Points on a hilly landscape, in no order, each with its height.
From any point a ball rolls to the lowest of the 2 points nearest to it. It stops when none of these is lower. Distance is the straight distance between rows; heights are no part of it.
<318>: 93  101  108  63  90  38  86  114  61  106  74  86  81  111  84  98  123  105  83  129  81  129  78  105  94  142  114  118  (h 277)
<1002>: 117  93  161  37  70  89  118  112  88  82  100  106  65  89  72  102  99  89  111  119  86  97  104  80  104  109  101  106  (h 257)
<741>: 88  96  88  90  148  108  119  73  138  109  110  91  102  77  100  73  51  99  108  110  130  107  70  97  89  108  107  125  (h 324)
<901>: 81  90  100  102  107  96  100  75  129  108  52  90  101  88  64  75  111  84  75  116  107  124  72  135  44  89  99  109  (h 438)
<797>: 104  117  109  93  69  78  112  112  60  119  126  101  89  112  100  138  100  104  131  109  79  90  140  52  139  122  101  79  (h 464)
<437>: 92  77  140  50  145  96  98  96  110  104  120  97  99  91  73  93  86  90  66  96  77  123  96  104  78  114  96  105  (h 397)
<310>: 110  89  137  61  109  78  106  110  99  103  107  70  111  88  119  96  99  89  84  137  103  124  89  87  94  124  107  105  (h 278)
<644>: 92  111  67  143  62  108  83  96  64  119  99  118  128  95  92  134  114  81  109  85  126  90  137  98  118  75  77  104  (h 680)
<783>: 104  97  94  116  102  113  78  100  84  115  129  96  115  103  122  129  112  109  111  100  97  67  135  87  114  94  109  93  (h 507)
<1014>: 90  88  111  90  118  126  111  68  142  92  85  94  112  92  86  75  89  94  62  115  117  119  83  123  46  67  93  94  (h 408)
<1006>: 85  114  66  91  146  70  112  67  116  121  86  76  103  102  87  95  68  94  95  130  133  115  68  97  97  109  91  150  (h 273)
<420>: 76  114  80  119  145  106  102  70  137  94  88  99  86  111  107  100  72  101  129  74  116  70  77  96  90  121  121  89  (h 195)
<177>: 107  116  131  104  109  77  124  76  86  83  60  95  89  111  40  71  87  95  72  72  98  100  48  119  49  58  71  112  (h 334)
<837>: 82  105  76  85  118  95  97  122  115  119  89  98  102  137  112  92  104  108  133  106  118  113  104  72  67  128  103  106  (h 193)
<446>: 130  121  108  89  49  133  107  95  99  97  93  119  79  101  82  106  115  81  97  80  98  87  93  101  85  64  103  89  (h 280)
<940>: 116  76  130  68  75  125  122  121  107  105  111  95  105  89  107  83  134  93  79  136  90  140  117  114  88  83  94  65  (h 492)
<382>: 69  104  53  112  118  126  108  89  118  119  111  109  104  119  103  84  58  111  143  117  144  82  93  89  83  106  118  108  (h 353)
<675>: 120  120  93  84  77  76  94  98  84  109  67  82  88  87  67  92  120  100  90  111  98  89  88  114  82  63  97  158  (h 404)
<727>: 95  117  93  98  147  82  96  69  140  93  85  93  65  110  95  102  64  93  97  53  103  93  57  89  102  120  98  88  (h 269)
<144>: 113  125  53  154  105  82  139  71  113  111  66  94  112  109  81  114  105  115  110  84  128  75  74  91  103  88  81  153  (h 361)
<281>: 109  87  127  73  66  94  98  104  72  105  74  105  87  102  70  88  149  94  80  130  88  117  95  124  63  94  111  96  (h 140)
<17>: 86  88  123  91  89  62  78  105  72  113  73  91  90  89  71  104  136  99  75  139  80  106  82  129  77  133  119  106  (h 221)
<579>: 111  114  143  33  77  60  101  96  80  82  84  100  59  104  68  101  89  75  84  107  69  115  79  101  110  122  106  121  (h 312)
<52>: 126  90  152  75  94  94  141  143  94  91  123  107  89  80  123  103  89  126  117  99  74  107  120  70  156  132  104  80  (h 604)
<1034>: 115  92  129  114  124  119  93  95  117  82  114  99  102  104  123  107  87  114  100  73  109  66  75  91  88  104  115  82  (h 471)
<89>: 101  90  124  124  77  98  92  76  71  95  102  115  96  72  91  147  94  86  112  87  83  58  103  99  129  99  142  99  (h 430)
<750>: 133  87  104  79  72  149  112  132  110  76  123  103  80  99  129  87  126  105  84  99  85  132  135  114  134  86  68  47  (h 429)
<781>: 99  99  85  74  125  67  86  91  106  126  109  74  106  89  115  99  73  89  85  120  116  127  78  72  106  117  97  123  (h 212)
<148>: 130  86  117  96  64  134  114  146  91  77  130  97  98  94  132  82  133  120  117  116  100  100  145  103  148  86  73  62  (h 380)
<192>: 122  102  141  87  102  100  112  119  96  92  131  100  105  86  132  107  85  98  111  86  85  98  103  78  134  137  112  88  (h 578)
<315>: 112  147  88  89  71  62  100  98  78  122  95  90  82  106  88  120  89  85  107  96  84  91  84  68  106  101  109  125  (h 388)
<543>: 82  85  95  142  111  85  85  105  74  113  129  108  127  89  130  130  83  101  119  91  105  99  91  76  124  130  127  83  (h 592)
<1027>: 116  92  118  84  102  108  125  143  95  100  97  95  110  117  131  115  129  140  121  106  100  98  155  72  124  118  89  89  (h 345)
<473>: 131  79  94  75  78  142  97  96  107  106  112  99  91  97  115  86  131  99  72  114  94  132  125  103  95  72  79  59  (h 466)
<389>: 90  83  123  45  137  69  80  85  117  92  96  94  79  93  65  97  76  91  50  80  88  126  65  101  91  112  92  104  (h 363)
<828>: 69  70  85  162  111  102  82  97  94  112  103  108  141  90  125  128  88  98  108  104  97  91  105  106  111  99  135  92  (h 564)
<932>: 107  114  77  90  70  104  90  122  77  130  104  99  92  127  88  111  143  98  119  98  88  98  148  84  100  82  82  88  (h 436)
<952>: 121  135  120  90  88  99  113  83  101  106  102  100  85  92  88  121  94  81  101  73  87  77  79  87  94  94  120  108  (h 342)
<813>: 101  99  100  142  61  134  94  135  106  74  127  113  119  87  148  92  119  100  105  96  88  97  118  121  132  96  107  57  (h 275)
<803>: 80  96  78  80  100  86  87  128  92  137  98  93  108  124  92  93  126  103  105  137  114  127  119  89  63  95  88  113  (h 267)
<264>: 94  95  71  130  104  163  95  101  144  84  112  123  115  94  129  66  76  90  113  88  123  105  100  134  100  96  95  82  (h 271)
<800>: 99  96  96  85  118  93  110  133  106  113  99  96  108  127  130  113  110  127  122  100  95  109  129  59  101  137  102  96  (h 276)
<921>: 75  114  48  147  127  85  119  79  123  116  88  103  121  97  87  125  68  109  120  88  132  78  98  89  113  111  88  154  (h 301)
<553>: 120  78  126  93  110  116  120  134  113  89  116  98  112  90  140  76  121  154  112  100  85  104  138  79  117  116  93  77  (h 406)
<697>: 75  77  85  125  121  117  89  130  108  108  118  115  126  120  136  106  99  125  137  102  97  94  140  85  108  136  111  83  (h 222)
<911>: 101  99  149  83  151  112  129  100  119  76  132  100  108  113  106  74  63  104  89  87  105  113  55  98  75  111  98  82  (h 412)
<659>: 126  91  117  79  111  127  94  97  115  112  99  108  94  124  95  96  116  98  95  82  88  91  104  96  67  95  99  103  (h 382)
<929>: 115  110  105  70  83  73  99  128  77  117  78  92  86  124  86  97  138  111  122  93  71  106  130  69  91  115  99  106  (h 391)
<690>: 119  113  124  87  70  50  91  88  60  86  54  80  73  100  74  74  91  104  85  118  68  108  48  119  76  104  116  123  (h 513)
<883>: 129  79  112  82  59  124  110  121  79  102  119  85  85  107  102  100  131  112  128  126  106  90  154  82  139  74  75  60  (h 329)
<501>: 85  118  66  123  109  96  96  93  107  115  97  90  131  81  99  119  96  100  112  85  136  81  121  87  103  88  81  142  (h 233)
<288>: 107  111  91  115  148  95  119  69  126  104  88  103  89  90  69  113  84  104  101  52  113  72  67  108  107  102  95  147  (h 344)
<1043>: 122  112  128  89  92  106  109  84  99  81  68  101  86  128  68  78  115  84  80  79  113  99  62  119  47  69  84  92  (h 285)
<271>: 86  92  126  123  63  95  116  124  56  92  127  111  112  97  116  137  109  105  140  121  83  82  148  82  150  116  121  64  (h 504)
<1056>: 82  122  62  88  106  81  89  94  107  121  83  80  114  111  88  98  112  100  90  129  116  108  109  99  63  78  88  140  (h 315)
<757>: 118  92  158  50  57  122  129  111  101  63  107  113  73  90  90  104  110  110  122  118  91  82  136  80  109  91  96  80  (h 178)
<912>: 103  112  93  95  117  88  91  103  117  118  112  78  109  80  116  111  81  88  104  95  108  93  99  74  104  103  100  120  (h 136)
<710>: 97  123  49  93  92  123  88  98  117  114  89  102  98  116  100  105  127  90  97  95  121  104  104  112  82  68  89  121  (h 360)
<170>: 83  71  165  49  112  76  105  110  85  100  108  102  91  88  44  108  90  83  51  106  60  126  95  103  90  111  92  87  (h 386)
<886>: 86  91  164  56  78  61  96  102  70  82  80  106  77  88  35  102  88  76  63  113  57  111  82  120  85  115  100  107  (h 352)
<484>: 67  79  62  125  108  145  92  110  112  106  119  124  123  116  125  79  71  112  145  111  116  88  130  103  101  124  118  90  (h 297)
<45>: 131  99  121  70  46  118  102  94  83  91  74  117  75  107  65  84  123  82  79  97  92  114  89  116  67  63  91  97  (h 220)
<775>: 104  115  87  60  99  44  85  121  62  114  91  93  82  133  97  104  109  113  102  97  93  124  91  65  106  137  94  122  (h 335)
<719>: 106  84  128  75  102  145  121  127  135  76  118  111  115  107  120  63  110  107  78  102  92  140  106  119  71  92  85  69  (h 522)
<158>: 84  130  52  109  125  109  108  57  134  101  68  95  98  118  91  84  90  100  121  88  123  81  97  105  69  96  101  122  (h 274)
<23>: 121  96  104  123  80  151  92  116  127  87  121  111  116  86  135  87  102  90  91  83  100  98  107  117  106  83  88  76  (h 187)
<720>: 75  76  98  155  114  114  68  114  122  71  125  112  126  86  143  70  92  130  107  105  72  73  111  118  116  115  129  86  (h 505)
<1010>: 125  83  153  75  105  118  106  112  111  87  114  102  91  107  101  103  94  116  85  81  86  89  95  76  80  96  99  82  (h 426)
<635>: 97  114  86  61  134  61  86  83  130  96  81  95  62  106  77  90  74  83  78  57  102  119  47  109  110  113  91  114  (h 321)
<165>: 94  94  128  126  94  101  108  126  78  86  131  105  124  87  140  112  110  119  121  99  73  88  136  93  141  128  124  75  (h 541)
<931>: 88  89  93  138  70  105  83  97  69  106  119  104  113  83  106  149  114  102  106  110  95  58  129  103  134  70  129  85  (h 472)
<213>: 116  87  67  114  77  146  79  114  86  103  123  113  89  92  115  123  126  85  98  94  111  92  130  118  141  70  83  75  (h 696)
<622>: 107  95  97  137  120  140  107  74  124  100  111  115  115  87  109  104  89  108  99  74  117  73  79  109  91  85  114  95  (h 506)
<832>: 94  112  113  98  113  30  89  79  79  82  51  75  69  96  68  80  93  90  67  107  88  120  32  146  90  122  99  109  (h 487)
<970>: 107  85  99  121  117  132  85  116  127  89  140  110  116  90  145  58  97  139  109  106  83  84  120  97  107  111  105  82  (h 465)
<176>: 97  129  89  111  80  66  90  112  61  126  115  108  96  118  98  144  90  96  116  90  88  90  106  58  120  122  109  99  (h 428)
<738>: 41  63  79  167  97  91  78  112  86  82  110  107  158  96  129  107  86  101  95  128  110  119  117  129  109  68  125  94  (h 593)
<861>: 96  93  111  90  139  137  117  76  138  97  123  106  112  91  101  62  64  103  96  98  105  107  83  106  62  93  106  98  (h 368)
<737>: 79  81  76  154  118  136  91  71  109  93  98  122  132  95  122  107  93  97  113  92  121  81  98  126  102  100  134  90  (h 536)
<648>: 86  94  45  135  75  134  70  119  74  88  125  117  106  104  135  131  109  84  88  100  117  124  137  111  143  94  70  60  (h 679)
<1000>: 101  117  93  83  131  94  93  74  124  101  71  86  85  115  84  83  99  95  99  80  98  93  86  102  60  99  102  124  (h 328)
<590>: 107  110  84  99  150  73  141  62  133  101  70  80  88  95  67  94  89  102  90  96  120  94  60  114  98  95  81  163  (h 323)
<275>: 84  90  86  65  134  67  79  88  93  121  82  93  85  112  83  82  110  106  92  124  96  125  72  100  72  133  119  125  (h 333)
<33>: 119  100  112  84  47  126  99  106  83  84  107  109  85  100  109  119  125  96  124  109  101  69  143  87  123  82  99  76  (h 272)
<456>: 114  118  81  94  121  57  110  79  102  107  61  73  89  93  68  89  96  110  80  99  98  96  62  112  94  87  89  176  (h 364)
<915>: 118  134  109  92  139  58  120  50  86  90  71  92  68  104  63  73  82  94  84  69  97  109  39  116  83  93  89  119  (h 381)
<731>: 118  119  124  102  85  92  102  68  92  93  110  100  94  71  104  133  69  81  99  75  93  69  85  79  134  113  121  102  (h 387)
<709>: 91  74  48  144  99  163  76  105  119  83  115  133  110  72  131  82  85  89  98  86  113  118  110  142  137  98  87  81  (h 330)
<30>: 117  109  75  76  65  96  86  105  76  125  90  90  81  99  71  96  141  94  98  114  93  98  130  105  95  56  85  118  (h 439)
<998>: 85  101  123  104  123  60  103  70  102  105  62  86  89  91  61  85  95  83  68  114  95  122  41  129  61  117  106  105  (h 467)
<410>: 82  108  46  98  102  152  92  106  137  96  109  113  101  102  120  85  102  93  115  96  140  109  104  119  91  85  94  93  (h 325)
<873>: 55  83  73  162  77  105  71  123  86  68  119  111  146  98  143  95  110  102  85  130  86  117  135  139  132  75  114  70  (h 616)
<778>: 110  134  69  152  88  71  103  79  82  119  72  95  105  106  87  125  89  103  111  77  111  71  74  82  105  93  101  134  (h 405)
<174>: 112  120  60  140  151  59  117  53  109  104  65  95  76  111  85  108  74  103  111  68  119  76  52  104  133  117  82  137  (h 398)
<307>: 109  103  104  92  95  122  98  120  120  106  116  84  125  85  131  81  104  82  106  106  115  109  118  96  87  91  87  101  (h 232)
<40>: 71  102  66  154  65  113  82  120  78  106  129  120  131  102  118  137  104  91  101  100  115  108  142  104  117  75  80  66  (h 662)
<563>: 65  79  99  158  58  97  87  133  59  75  132  110  138  107  126  121  113  113  102  126  98  107  159  113  136  82  92  48  (h 641)

For each start below, name the point where the ball stops.
<940> -> <757>
<563> -> <420>
<1034> -> <420>
<932> -> <281>
<192> -> <952>
<719> -> <757>
